Each row is a point on a landscape with many valleys, with its height.
From any point a ball rolls to the lowest of the 4 points nearest to it. It stops when none of these is lower. Distance is the straight distance between rows; heights are no part of it.
K226: 11, 24, -1, 10, -52, 6, 18, -1  h=122
K92: 18, -15, -40, 9, -13, 5, 11, -7  h=479
K870: -6, 28, 71, -9, 30, -7, -30, -2  h=435
K175: 22, -20, -57, 26, 0, -2, 4, -5  h=465
K533: 0, -18, -66, 29, 44, -7, -4, -6  h=259
K777: -14, -20, 1, -38, 22, 10, 3, 1  h=238
K504: -14, -35, -24, -23, 30, 7, 3, -4  h=153
K135: 37, -1, -48, 27, -37, 6, 9, -2  h=332
K347: -4, 6, 6, -21, -12, 9, 8, 5  h=572
K619: 35, -5, -47, 22, -26, 5, 8, -4  h=384
K989: 0, 27, 71, 33, -22, -24, -23, 6  h=402
K59: -8, 34, 56, 26, -31, -18, -9, 11  h=165
K422: -8, 30, 54, 6, -17, -10, -7, 11  h=294
K23: -25, -32, -53, 5, 65, -4, 2, -12  h=204
K243: 38, -12, -64, 42, -9, -6, -2, 3  h=585
K39: -9, 23, 41, -13, -9, -3, -3, 7  h=406
K8: 0, 18, 8, -4, -32, 7, 14, 1  h=96
K56: 12, -19, -35, 2, -12, 5, 11, -8  h=539
K367: -7, -3, 11, -28, 1, 11, 5, 4  h=641
K883: 0, 7, 5, -13, -24, 8, 12, 1  h=121
K745: -8, -19, -5, -30, 5, 8, 4, 0  h=98
K480: -3, -21, -20, -17, 1, 7, 10, -3  h=717
K502: -9, 15, 29, -26, -3, 7, 1, 8  h=499
K5: -13, -7, 19, -42, 20, 13, -3, 8  h=289
K323: -17, -18, 21, -54, 38, 15, -7, 4  h=220
K625: 11, 3, -17, -5, -30, 8, 13, -1  h=277
K396: -21, -41, -19, -28, 47, 7, 2, -6  h=79
K748: -7, -26, -60, 18, 52, -5, 0, -9  h=216
K857: -2, 29, 63, 46, -43, -24, -15, 11  h=139
K591: -6, 24, 32, -6, -24, 1, 4, 9  h=346
K920: -12, 4, 46, -52, 44, 13, -22, 3  h=281
K893: -1, 34, 25, 17, -47, -3, 10, 1  h=218
K854: -16, -31, -4, -41, 33, 11, -2, 0  h=150
K298: 8, -27, -50, 11, 17, 0, 6, -7  h=365
K205: -7, 33, 41, 12, -34, -7, 2, 8  h=272
K922: 10, 14, -11, 6, -42, 7, 18, 0  h=20
K574: 13, -15, -67, 37, 33, -9, -7, -1  h=320
K132: -7, 24, 56, -25, 21, 1, -14, 6  h=404
K400: 3, 26, 10, 8, -44, 0, 15, 2  h=166
K640: -1, 26, 76, 18, 2, -18, -27, 1  h=494
K365: -18, -35, -52, 4, 52, -1, 2, -12  h=175
K151: -6, 30, 63, 20, -17, -18, -11, 7  h=301
K416: -7, -30, -24, -19, 16, 5, 8, -7  h=353
K953: 22, -2, -31, 9, -29, 7, 14, -4  h=417
K197: 32, -11, -69, 42, 3, -12, -6, 6  h=506
K816: 5, -21, -29, -5, 2, 7, 8, -9  h=676
K909: -25, -43, -33, -18, 55, 0, 1, -8  h=120
K25: -7, -37, -41, -6, 29, 1, 4, -9  h=243
K218: -5, 38, 50, 35, -49, -18, -1, 8  h=24
K296: -8, 31, 61, -3, 3, -7, -17, 8  h=363
K7: -2, 24, 75, -14, 43, -4, -36, -8  h=461
K362: 26, 13, -25, 20, -50, 10, 17, -4  h=173

Two balls start at each pair of points below. Name the first point that both come to, or write none.
K323 and K23 => K396
K502 and K347 => K8
K365 and K175 => K396

Where does a ball stop that starts at each point below?
K7 => K218
K132 => K218
K135 => K922
K883 => K922
K748 => K396
K151 => K218
K533 => K396
